Each row is a point on a landscape with many valleys, with its height.
From any point a ball rolls to the lowest of the 2 points nearest to it. It stops when none of these is lower. Distance is the straight distance between rows; heights are no part of it.
<798>: [ 17  12   3  -3  -7 -19   1   9  19 -17 -10 -11 -15 -10   4  -1 -12  16
  -1   5]  height 2.69
<212>: [ -8   8  -1  33  13  39   4  -8 -25  17   9  18  -2  -3  -5  13   8 -10
  16  21]  height 2.67
<779>: [ 13  -1   9 -18  10 -23  -1  -2  15  14   8 -41  -1  -8  24 -12  10  -6
 -25 -22]  height 4.27
<48>: [-29   8  -6  -8 -11   6  -5  -8  -1 -32  18  25   8   1  -6 -12 -15   6
   0  12]  height 2.14
<535>: [ 28  -8   2 -39 -13   8  -3  -7  15 -20 -25 -21 -15 -10  12   3 -13  11
  -5  -1]  height 5.00
<792>: [ 22   1 -16   7   7  24   4  13  22  19   4  -6 -16 -21  -4  26   8 -13
   5   6]  height 5.16
<171>: [  9  -2  -1  -5  16   3 -13   2  15  10   8  19 -11   4 -24  21   4  -4
 -29 -13]  height 4.99
<106>: [ 11 -38  20 -28  -4   2  -7 -22  32 -17  -8 -35  -1  -3   8   8   1 -23
  -3  -2]  height 4.17
<317>: [  3 -45   9 -14  -4  -7 -24 -22  26  14  15 -32   2   2 -16  15  15 -31
   0  -2]  height 1.09
<204>: [-12   4  -1  10  13 -37  11   9 -22  19 -37 -15  -9  12   8 -14 -14   7
  -9 -23]  height 1.80
<851>: [ 23   5   6   0 -26  29   2  20  15 -22  12  27  23  -3  -6   6   7  19
   2  15]  height 3.88
<115>: [ 20  37  10 -15 -14  16   7  10 -18  18  -6   0   5 -18 -25  -9  27  34
  -9  11]  height 4.05
<698>: [  4  14   1   9  -1   3  13   3 -35  -3 -19   2 -13   1  -3   9  -7   7
  18  -1]  height 4.90
<82>: [ -2 -10   7   0  13 -16   1  -6  27  30  43   2  17  20  28 -16  14 -17
  -1 -20]  height 5.07
<298>: [ 17   0  -4 -24  23  -4 -11   0   2  24   0 -34 -10 -13  14  -3   9  -2
 -30 -18]  height 4.42
<188>: [ 13   9   0  33 -14  16  23  23 -13   8  16  19  23 -18   7   5  24  10
   9  20]  height 2.36
<608>: [-25  10   1  21  30  33  -8 -13 -35  20   6   0  10  14   8 -16  -3 -15
 -17   1]  height 4.41
<166>: [ -5 -28   1  -7  15 -16 -19  -9  21  24  24 -24   6   9  -5   7  15 -37
  -6 -12]  height 2.06
<515>: [ -1 -16  -1   8  28  -7 -12  -1  17  37  14 -23  -4  -1  -4  14  10 -36
 -16 -13]  height 1.48
<312>: [-26 -23   0   9   9 -42  -2 -15  12   0  16  -7  14  16  21 -18  -9 -20
   6  -4]  height 4.52
<637>: [-23 -17   4  21  25 -40   1 -15  -6   7  11   0   4  14  25 -17 -10 -20
   2  -3]  height 4.82
<774>: [-11  26   6 -15 -20 -18  19   2 -37  11 -29  13   4   2 -32 -17  10  31
   8  11]  height 4.48
<16>: [  8  11   2 -11 -11 -18   1   9   0 -17 -30  -8  -8   2  -3  -3 -12  21
  -2  -4]  height 3.26
<54>: [-31   2  -4   7   9 -38  16   8 -20  16 -22   9   7  23  18 -20 -12  14
 -13 -17]  height 2.04
<392>: [-19   8  -8 -11 -18 -16  16  17   0 -15 -41   0  -5  11 -14  -6 -10  17
   4 -12]  height 2.77
<18>: [-12  13 -15   8 -30   2  42  13 -22 -11 -22  15   4   1   0   3  16   1
  30   6]  height 1.78
<333>: [ 17 -22   9 -18  11  -7 -21  -5  26   2   7   5  -7   2 -19  13  11   0
 -42 -13]  height 5.77
<807>: [ -5   4  -3   0  -2 -11   6   0 -37  -8 -17   9 -11  12  -4   5 -14  12
  10 -13]  height 5.15
<544>: [  3  36  10  -8 -21  -5   8   6 -29   8 -13   6   4  -5 -21 -15  12  31
   2  13]  height 4.26
<826>: [-26   8  -6  26  12  38   7 -16 -36   5   9  20  -4  -2   1   0   0 -13
  20  24]  height 3.39
<342>: [-15  19  -1   6 -17  13   4   2  -1 -29  16  22   3  -5  -8  -7   7  17
  10  18]  height 3.00
<876>: [-33  11   0  21  15  29   5 -18 -45   7   2   8   1   7   7 -17  -9 -12
  -2   7]  height 4.09
<887>: [  8 -13  -9  14   9   1 -15  -8  16  10  13 -13 -14 -12  -7  16   0 -22
  24  11]  height 5.90
<396>: [ 29 -12   3   0 -20  26  -2  18  23 -19   6  15  19   0   1  12  -5  12
  11  14]  height 4.28
<84>: [ 17   3  -7  34   0  15  10  20   7   9  22  16   9 -15  -2  10  11   7
  12  19]  height 1.94
<542>: [-37   8 -14 -10  -2 -31  18  12 -17  10 -18  10  14  25   3 -20 -14  14
 -12 -27]  height 2.19
<209>: [-35  12 -11 -10 -24 -17  19   6 -14 -17 -32  20   1  11 -22  -9  -5  19
  -1 -14]  height 2.49
<482>: [-47  10 -11  -8 -16 -23  19  10 -22   7 -33  18   5  11 -19 -16  -1  24
  -8 -15]  height 2.34
<80>: [ -3  13   6   4 -21  13  -1   7   6 -25  12  33  12  -5  -9  -9   5  33
  -7  18]  height 3.47
<23>: [-39   3 -13   5  -6  -6   4 -11  -6 -24  18  24   0  -5   0 -12 -20   1
  10  16]  height 1.37
<235>: [  6   2   9   1  11 -15 -16   2  25 -12   9 -16  -6  -9  -2  -2   2   4
 -10   0]  height 0.34
<304>: [ 17   2 -19 -15   8  22  -2   1  13   7  -3 -22 -22 -23   4  23   1 -18
   7  -2]  height 4.86
<173>: [ 10 -51  18 -18  -7   6 -14 -29  38  -4   7 -30  -7  -9 -12  15  14 -27
  -9   1]  height 2.87
<268>: [ 29   7 -15 -38 -16  11  -2  -2   4  -2 -21 -21 -16 -21   5   7  -1  25
  -7   2]  height 4.25
<902>: [ 10 -20  13 -12  -8   7 -17  -9  13 -37  -8  15   6  16  -4  12 -22   2
  20   2]  height 6.23
<486>: [ 14 -32  21 -19   5  -8 -23 -11  18  -7  11  -9   8   7  -4   1   5  -5
 -27 -19]  height 6.42
<541>: [-33  19  -9  11 -20   2  28   2 -17 -20  -7  16  -2  -5   1  -6   3  -6
  24  19]  height 0.88
<677>: [ -5  -1 -17  14   5  19 -10   6  24   7  22  30   0  -1 -23  21   8  -6
  11  15]  height 2.73
<125>: [ -6   3 -10  32  -1  18   0   7  12   4  28  26   6 -11  -6  10   4   2
  17  27]  height 1.02
<92>: [ 11  10 -17 -24  13  12  -4   0   8  16 -12 -31 -18 -24   3  12   4  -8
 -15 -10]  height 4.62
<538>: [-24  10  -6  12  33  19  -4   1 -20  29  20  12  18  17  15 -19   0  -9
 -24 -12]  height 4.63
<882>: [-19  17  -2   5 -22  11  21  -9 -19 -21  10  30   7 -16  -2 -11  23   4
  20  21]  height 2.13
<578>: [  2  17   4  16  23   1  -1   6 -14  11 -11 -25 -16  -2   7  -6  -7  -3
  -5  -3]  height 1.06
<835>: [ -3  15  10  15  13 -23   1   9 -20  10 -28 -14 -13   3   8  -9 -13   6
  -5  -6]  height 1.54
<158>: [-20   0  -3 -11   4   9 -17  -5  -3 -16  25  12  11   7  -5  -8  -9  -7
  -5  -7]  height 3.04
<900>: [  0  11  11  18  32   6  -9   0 -14  23  -6 -20  -3   4  11 -11  -3  -9
 -19  -9]  height 0.54
<646>: [-20 -26  14   5  -3 -39  -7 -15  20 -15   9 -10   7  14   8 -11  -5 -15
   7   1]  height 4.08
<652>: [  0   0   6  -7  10 -27  -5   5  21   4  14 -30  12   5  22 -15   4 -14
 -11 -20]  height 4.10
<402>: [ -8 -11  15   5   0 -30  -9  -7  25 -28   1  -7  -3   4   1  -2 -10  -2
   4   6]  height 3.07
<513>: [ -2   6  -2 -12   5 -28  -4   8   1  -6  -2 -18   2   7  17 -16 -12  -6
  -7 -15]  height 3.89
<890>: [-12   4   1  11  30   5  -1   6  -1  35  32  12  19  16  29 -16   8  -2
 -17 -17]  height 4.76
<691>: [ 31  13   1  -2 -20   6   5  18  18 -11  -4  -1  -2 -18   2  -1   1  27
  -5  10]  height 3.52
<340>: [ 16 -14 -18   5   6   9 -14   2  34  23   4 -10 -16  -8 -19  30   7 -26
  15  10]  height 5.53
<548>: [ -8  -8   1   7  25 -15 -12   0  16  31  33   6  16  14  12  -9  13 -12
 -22 -18]  height 4.89
<894>: [ -3  -5  -5 -11  -4 -17  -4  -9 -28 -24 -11  14  -2  18  -8   6 -21  11
   4 -13]  height 5.42
<109>: [ 12  13  -8 -10 -46  10  29  13 -20 -16 -13  12  14  -5   2   3  20   7
  31   4]  height 2.45
<387>: [ 26   2   1  27  19  34   2  -2 -11  26 -10  -5 -16 -10   5  19   3  -2
   5   8]  height 3.85
<919>: [ 22 -19  11 -34 -10   2  -8 -16  26 -27 -23 -22 -12  -4  15   4 -12  -9
   2   0]  height 5.12
<101>: [-31 -14 -10   8  -3 -27  -1 -17   8 -27   2  21  -5   6  -4  -9 -33   4
   5   9]  height 1.25
<632>: [  6   7  -2   4   3  16 -13   6  17  -5  18  22  -7  -2 -18  18   5  -2
  -6   3]  height 4.07
<341>: [  3 -27   9 -13  -2  -6 -20 -18 -12 -38  -2  15   3  21  -3   5 -19   4
   4  -9]  height 6.06
<702>: [ -3  -5  -7   2   8  -8 -19  -4  12  -4  11 -17  -8  -2   1   8  -9 -27
  25   1]  height 6.22
<434>: [ 24  12  -3 -27 -47  11  27  14 -18 -10 -26   6   7  -5  -5  -1  11  18
  19   5]  height 2.99
<157>: [ 13 -49  35 -18  -1  -8 -17 -21  20 -13  20  -9  18  18   0  -2  11 -13
 -23 -19]  height 6.75
<838>: [ 32   0   0  30   9  14  12   4 -16  12  -9  -5 -13 -14  13  16  -5   3
  17  10]  height 4.20
<120>: [ 21  13  -6  12  -8  11  21  10 -27   3 -17  -2 -12 -10   6  13   1   8
  21  11]  height 4.58
<4>: [ 11   7   4  38  20  45  -3  -4 -14  24  -4  15 -11   2 -10  14   7  -7
  -3   8]  height 3.38
<577>: [ 33  24  -1  -8 -22  11   7  21   0  13   1   5   7 -18 -11  -3  15  34
  -5  14]  height 3.87
<151>: [ 31  20 -13 -31 -29  15  22   6 -15   3 -25 -11  -7 -20   4   2   2  21
   9   7]  height 3.60
<723>: [-17  11  -4  -5   6 -10 -10  -1 -10 -13  14  -4   6   8   4  -8 -12  -2
  -1 -13]  height 3.56
<137>: [  1  -9   4  11  41   3 -14  -2  -1  36   5 -23  -2   4  10   3   7 -25
 -20 -14]  height 1.05
<680>: [ 16 -13  13  -1 -14  13 -14  -1  29 -31   1  11   6   2   1   6 -18   0
  21  12]  height 5.31

Where does a ball stop that starts at each point below?
<54> => <900>
<340> => <101>
<779> => <101>
<486> => <125>
<544> => <798>
<341> => <212>
<548> => <212>
<535> => <541>
<82> => <212>

Call two points neighbours if one is among the 2 nearest of the other. Go from one point of each pair to the other, from neighbour to neighbour, staying as low as possible. Name the highest point that can't be avoided.
<900> and <798> => <16>
<212> and <101> => <902>
<900> and <317> => <166>
